Points on a hilly landscape, in no order, each with its height.
A ball rolls from a point to the lowest of its 2 nearest points, and stops where none of them is lower. Distance is the straight distance between rows; heights are no part of it.
j_910: [  2,  37,  13,  19,  50,  28, -33,   1,   5, -21, -33,  16,   9,   2,  11,
  28, -10, -12,  18,  -8]  h=24.5
j_580: [-28,  16,  15, -33,   3,  -6,   4,   2,   6,  13,   9, -23,  22,   0, -48,
 -17,   0, -31, -24, -36]  h=31.3
j_660: [ 21, -46,  -8,  10, -32, -26,  23,   3, -25, -17,  30, -13,  -5,  -8, -21,
  -2,  -2,  20, -34,  10]  h=38.4
j_892: [-11,   2,   1, -10,  -7,  12,   5,  -9,  49,  16,  23,  11,   0,  -1,  50,
 -22,   9, -10,  35,  10]  h=50.5
j_669: [  6, -14,  -4,  18,  15,  51,  19,  18, -25, -34,  -1, -16,  -8,  19,  -5,
  28, -13,  36,  -9,  31]  h=51.2
j_57: [ 22, -12,  -6, -25, -41, -69,   4, -17,  41,  31,  35,   8, -10, -51,  15,
 -38,  -1, -14,  31, -16]  h=58.2
j_486: [  5,  21, -11,   0,   7, -42, -28,  -8, -29,  31, -51,  37,  -7,   6,   9,
  -2,  11,   8,  26, -11]  h=7.3
j_859: [ -4,  25,  22,  -5,  20,  23,  -9,   4,  30, -15,   5, -19,  22,  -8, -15,
   5, -12, -37, -11, -17]  h=33.8
j_5: [ 12,  28,  10, -10,  10, -36, -28,  -3,   4,   4, -13,   1,  20, -19, -33,
  -1, -13, -26,   5, -34]  h=45.3
j_742: [ 46, -10,  -1,  13, -24, -37, -14,  -9,  35, -21,  32,   0,  10, -44,  13,
  -5, -13, -10,   9,   9]  h=61.0
j_999: [ 15,  32,  12,   3,  27, -22, -37,   0,  -8,  -6, -29,   7,  17, -10, -29,
  14, -13, -24,   5, -29]  h=42.2
j_327: [-28, -34, -11, -11,  -9,  49,  40,   6,   6,  -8,  30, -23, -16,  20,   5,
  -8,   8,  25, -17,  22]  h=54.4
j_109: [ 18,  39,   6,   8,  25, -22, -46,  -8,  17,   2, -26,  26,  10, -22,  14,
   5, -10, -18,  42, -18]  h=32.9
j_168: [ 23,   9,   6,  22,  16,  -4, -21,  10, -16, -28, -11, -10,  16,  -2, -29,
  24, -18,  -5, -15,  -4]  h=45.2
j_648: [ 33, -24,  -6,  24, -11, -14,   5,  11, -40, -31,   9, -22,   9,   1, -43,
  17, -17,  18, -43,   5]  h=41.4
j_874: [-10, -19,  -3,  -6, -15,  21,  24,  -6,  47,   5,  39,   5,  -9,   0,  57,
 -26,  12,   1,  21,  25]  h=54.1
j_685: [ 12, -39, -10,   3, -32, -10,  26,  -9,  27,  -8,  50,   1, -12, -18,  39,
 -17,  10,   8,  -2,  21]  h=58.6
j_385: [-37,   9,  -9, -14,   1,  10,   6,  -3,  -1,  39, -24,  24, -13,  25,  32,
 -15,  21,  11,  27,   6]  h=46.9
j_128: [  8,  -8,   4,  19,  12,  49,   6,  10,  13, -40,  16, -24,  10,   3,   5,
  21, -13,   7, -14,  23]  h=48.6
j_609: [ 17, -15,  -4,  31,   6,  38,  10,  12,  -5, -34,   9,  -7,  -4,   9,  15,
  23, -13,  31,  -3,  35]  h=49.9
j_337: [ -9,  17,  20, -25,   0,  -6,   4,   3,  14,  -5,  23, -38,  28, -10, -58,
 -12, -11, -41, -40, -32]  h=23.4
j_398: [  6,  17,  22,  -8,   6,   2,  -4,   3,   6, -26,  14, -40,  28, -13, -51,
   4, -16, -35, -47, -24]  h=27.9
j_69: [ 26,  15,  11,   7,   3,  -2, -20,  -1,  43, -23,  18, -11,  20, -30,   1,
   3, -16, -29,   5,  -3]  h=63.1
j_404: [-22,  10,   5, -10,   8,  27,   2,  -2,  38,  11,   9,   7,   5,   8,  29,
 -15,   9, -12,  25,   3]  h=46.0
j_541: [ -4,  -6, -16,  11, -16, -30,   1,  -1, -45,  39, -40,  35, -33,  18,  25,
   0,  14,  28,  19,  12]  h=40.3
j_425: [ 19,   4,  -9,  33,  18,  -1, -12,   7, -55, -12, -39,  18,  -4,  14,  -4,
  32,  -9,  35,   6,  12]  h=39.1
j_249: [  7,  29,  -1,   7,  21, -26, -38,  -7,  -9,  16, -41,  34,   0,  -1,  16,
   5,  -1,  -2,  31, -11]  h=23.6
j_217: [-49,   3,  -5, -22,  11,  46,  18,   1,   7,  28, -10,   5, -13,  36,  24,
 -14,  23,  11,  19,   7]  h=37.3
j_823: [ 30,   4,  -4,  21,  -5, -33, -26,  -4,  15,   4,  -7,  28,  -5, -20,  36,
  -5,  -7,   2,  43,  10]  h=42.6
j_221: [-28,   6,   7, -16,  30,  50,  11,  12, -29, -13, -17, -29,   5,  30, -39,
  20,   1,   3, -34, -12]  h=32.8
j_968: [ 27,   0,  13,   3, -14, -14,  -2,   0,   7, -33,  32, -39,  28, -29, -47,
   2, -22, -25, -49, -10]  h=30.6
j_517: [ 53, -30,  -5,  20, -36, -36,   6,  -7,   9, -42,  45, -21,  15, -43,  -8,
   4, -12,  -1, -34,  14]  h=33.5
j_678: [ 33,  23,   4,  25,  11, -15, -40,  -2,  27, -12,  -8,  20,   7, -26,  27,
   7, -15,  -9,  42,   8]  h=38.3
j_731: [-42, -11,  -9, -34,   0,  13,  21,   5, -44,  19, -12, -22,   3,  32, -55,
  -6,  12,  11, -41, -22]  h=40.0
j_365: [-15,  23,  19,   0,  39,  64,  -3,  12,  11, -29,  -5, -26,  14,  12, -15,
  24,  -8, -21, -19,  -6]  h=25.8
j_912: [ 26,  -9,   2,  15,  -6, -23,  -7,  11, -44, -28,  -2, -27,  17,  -4, -64,
  15, -16,   5, -49, -11]  h=42.4
j_948: [-11,  26,  18,  -6,  25,  40,  -7,   3,  43, -11,   9,  -9,  16,  -4,  12,
   4,  -4, -33,   9,  -7]  h=38.1
j_768: [ 10,  11,  -4,  36,  21,  20, -15,   4,  -5,  -9, -24,  28,  -9,   9,  40,
  17,  -6,  23,  34,  24]  h=39.0
j_759: [-27,  -6,  -1, -21,  15,  29,  15,   9, -44,  -4, -16, -29,   0,  34, -54,
  10,   3,  12, -40, -13]  h=36.0
j_459: [-29,  31,  -7, -13,  24,   2, -17, -13, -29,  33, -56,  38, -11,  27,  14,
   6,  17,  13,  19, -12]  h=37.6
j_893: [ 31, -37, -10,  29, -18,  -6,  18,  12, -36, -30,  13, -15,  -4,   1, -19,
  19, -14,  33, -31,  21]  h=40.2
j_674: [ 10,   4, -13,   7, -17, -53, -18,  -8, -27,  39, -40,  40, -24,   0,  25,
  -9,  13,  13,  36,   1]  h=27.6
j_356: [ 36, -24,  -5,   1, -43, -69,  -1, -16,  25,  22,  25,  21, -24, -45,  35,
 -28,   1,  -6,  36,   2]  h=52.8
j_672: [ 36, -57, -11,  21, -44, -33,  29,  -4, -15, -22,  46,  -6, -16, -19,   9,
   0,   0,  20, -23,  25]  h=36.4
j_40: [ -3,  48,  13,   3,  49,   2, -39,  -8,  -4,  -2, -43,  25,  10,   1,   1,
  25,  -6, -20,  21, -29]  h=30.9
j_808: [ 25,   8,   8,  15,  13, -22, -23,  12, -38, -24, -17, -17,  22,  -3, -58,
  22, -16,  -9, -35, -21]  h=43.6
j_664: [-34,  20,   5, -35,  10, -13,  -1,  -4,  -9,  28, -10,  -7,  15,  14, -41,
 -14,  10, -21, -13, -39]  h=23.5
j_814: [-23,  21,  -3, -13,  32,  16,  -9,  -4, -34,  17, -48,  22,  -5,  28,  -3,
  15,  12,  17,   4, -12]  h=28.9
j_172: [-31, -18, -11, -18, -34, -21,  23,  -7,   3,  54,  -1,  24, -35,  14,  42,
 -38,  32,   9,  25,  11]  h=67.6
j_625: [  0,   1,  -1, -31, -25, -62,  -4,  -5,   2,  31,  10,  -7,   8, -20, -39,
 -29,   0, -19,  -2, -34]  h=54.2
j_263: [ -6,  21,   8,  16,  38,  53, -13,   5,   8, -17, -18,   9,   4,  14,  26,
  20,  -5,   4,  19,   8]  h=17.0
j_373: [ 32,   5,  10,  26,   9,   2, -20,   8,   5, -39,   6, -17,  20, -18, -19,
  22, -21, -10, -20,   4]  h=46.4
j_598: [  8,   3,  -8,  27,   7,   5,  -6,   1,  -9,  12, -24,  33, -19,  11,  50,
   6,   3,  26,  37,  25]  h=43.1
j_807: [ -4,  31,  16,  -2,  33,  14, -20,   6,   4, -12, -19,  -7,  18,   1, -23,
  15,  -8, -28,  -8, -25]  h=38.2
j_976: [-29, -18,  -4, -20, -14,  27,  28,   2,  16,   2,  31, -18,   2,  17,  -7,
 -19,   9,   1, -18,   2]  h=56.9
j_925: [ -3,  21,  29,   0,  21,  49,   1,  10,  31, -35,  14, -37,  23,  -6, -21,
  17, -12, -34, -34,  -6]  h=29.7
j_151: [-35,   0, -15, -10,  -5,  13,  13,  -1, -16,  45, -33,  29, -33,  33,  47,
 -13,  27,  25,  26,  19]  h=53.3
j_285: [  9,  18,  -2,  29,  29,  16, -20,   6, -22, -13, -30,  23,  -2,  13,  17,
  29,  -9,  18,  18,  10]  h=35.2
j_287: [-36,   0,  -4, -13,  20,  59,  15,   6,  -3,   3, -11,  -4,  -8,  34,   8,
   6,  11,  15,   7,  11]  h=29.0
j_256: [-29,  11,  -5,  -7,  26,  37,   0,   4, -26,   7, -33,   8, -10,  32,   5,
  15,   9,  19,   5,   2]  h=20.3
j_875: [ -8, -43,  -8,  -3, -33,  10,  42,  -8,  34,   6,  50,   7, -24,  -3,  58,
 -27,  18,  13,  10,  30]  h=56.6
j_588: [ 33, -23,  -6,  10, -26, -14,  10,  -8,  36, -26,  49,  -4,   7, -33,  31,
  -8,  -5,  -4,  -2,  22]  h=59.9
j_350: [-42,   4,  -4, -42, -18,  -9,  16,  -9,  26,  49,  11,   7,  -3,   9,   7,
 -37,  22, -15,  16, -13]  h=65.3
j_162: [-38,  -6,  -9, -35, -36, -36,  19, -12,  12,  67,  -1,  22, -23,   4,  19,
 -45,  30, -10,  23, -10]  h=72.4
j_362: [ 32, -14,  -4,  13, -29, -48,  -7, -11,  23,  17,  11,  25, -20, -27,  45,
 -22,   2,   2,  40,  11]  h=48.3
j_175: [-38, -39, -17, -23, -37, -18,  38,  -1, -36,  41,   1,   0, -30,  25, -20,
 -23,  25,  21, -20,  -3]  h=50.8
j_538: [-42, -21, -15, -30, -17,  -6,  27,   4, -42,  33, -11, -10, -12,  28, -42,
 -17,  22,  16, -32, -17]  h=44.8
j_470: [-17, -27,  -9,  -1,   5,  57,  34,  15, -17, -26,  15, -28, -12,  22,  -9,
  15,  -5,  36, -21,  29]  h=52.6
j_760: [ 10,  22,  -5,  17,  27,  -7, -30,  -1, -20,   0, -36,  27,   3,   4,   5,
  19,  -4,   9,  25,  -6]  h=30.8
j_613: [ 47, -49,  -7,  16, -43, -40,  22, -14,  13, -36,  59, -11,  -1, -45,  14,
  -1,  -4,   3, -26,  21]  h=34.7
j_879: [-20,  10,   9,  -4,  20,  52,   1,   3,  39,  -6,  10,  -4,   9,  12,  23,
  -2,   1, -12,  13,   8]  h=41.9
j_414: [-32, -11,  -2, -28, -15,   5,  25,  -2,  17,  24,  23,  -8,   3,  10,  -5,
 -28,  13,  -5,  -4,  -7]  h=59.7
j_659: [-11, -11, -12,  14,  -8,  11,  14,   2, -13,  23, -14,  30, -31,  21,  52,
  -4,  15,  32,  33,  32]  h=48.4
j_381: [  0,  19,   4, -25,  -1, -48, -16,  -2,  -6,  20,  -8,  -7,  16, -14, -51,
 -11,  -6, -27,  -7, -42]  h=49.2
j_758: [-25,  13,  14,  -7,  41,  66,   6,  12, -13, -25, -14, -28,   3,  27, -24,
  29,  -3,  -2, -19,  -6]  h=29.5
j_780: [ 17,   0,  -4, -23, -30, -66,  -7, -14,  23,  28,  22,   1,   6, -42, -18,
 -30,  -5, -21,  15, -26]  h=58.7
j_537: [-23,  27,   4,   7,  48,  59,  -9,   1, -11,  -8, -33,  12,  -4,  29,  17,
  27,   1,  15,  17,   4]  h=7.6
j_601: [ 37,   6,   7,   5, -17, -24, -10,  -7,  34, -26,  36, -19,  23, -43, -12,
  -5, -20, -23, -12,  -1]  h=62.0
j_607: [ 25,  -4,   9,  19,   0,  20,  -2,   7,  17, -40,  21, -20,  19, -13,  -8,
  13, -15,  -8, -22,  14]  h=47.4
j_707: [ 38,  11,  13,  31,   7,  17, -22,   2,  41, -44,  19,  -6,  20, -25,  22,
  19, -17, -17,   7,  19]  h=64.1
j_208: [-33, -25, -14, -15, -40, -24,  26,  -4, -30,  60, -19,  26, -45,  23,  28,
 -22,  30,  22,  15,  11]  h=61.6
j_296: [-39, -36, -19, -18, -40, -24,  32,  -4, -38,  58, -13,  16, -40,  24,   2,
 -24,  32,  21,  -6,   2]  h=56.1
j_943: [ 53, -14,   2,  14, -22, -40,  -7,  -3,   5, -40,  34, -27,  21, -38, -36,
   4, -21,  -9, -40,   0]  h=32.3

For each start below, name the point where the ball stops.
j_893 | j_337
j_362 | j_486
j_598 | j_486
j_625 | j_859
j_69 | j_859
j_875 | j_859
j_162 | j_337
j_669 | j_337
j_707 | j_337
j_151 | j_256

Write out the way that a ball takes from each point below.
j_780 | j_625 > j_381 > j_5 > j_999 > j_807 > j_859
j_57 | j_356 > j_362 > j_823 > j_678 > j_109 > j_249 > j_486
j_296 | j_175 > j_538 > j_731 > j_759 > j_221 > j_758 > j_365
j_659 | j_598 > j_768 > j_285 > j_760 > j_249 > j_486
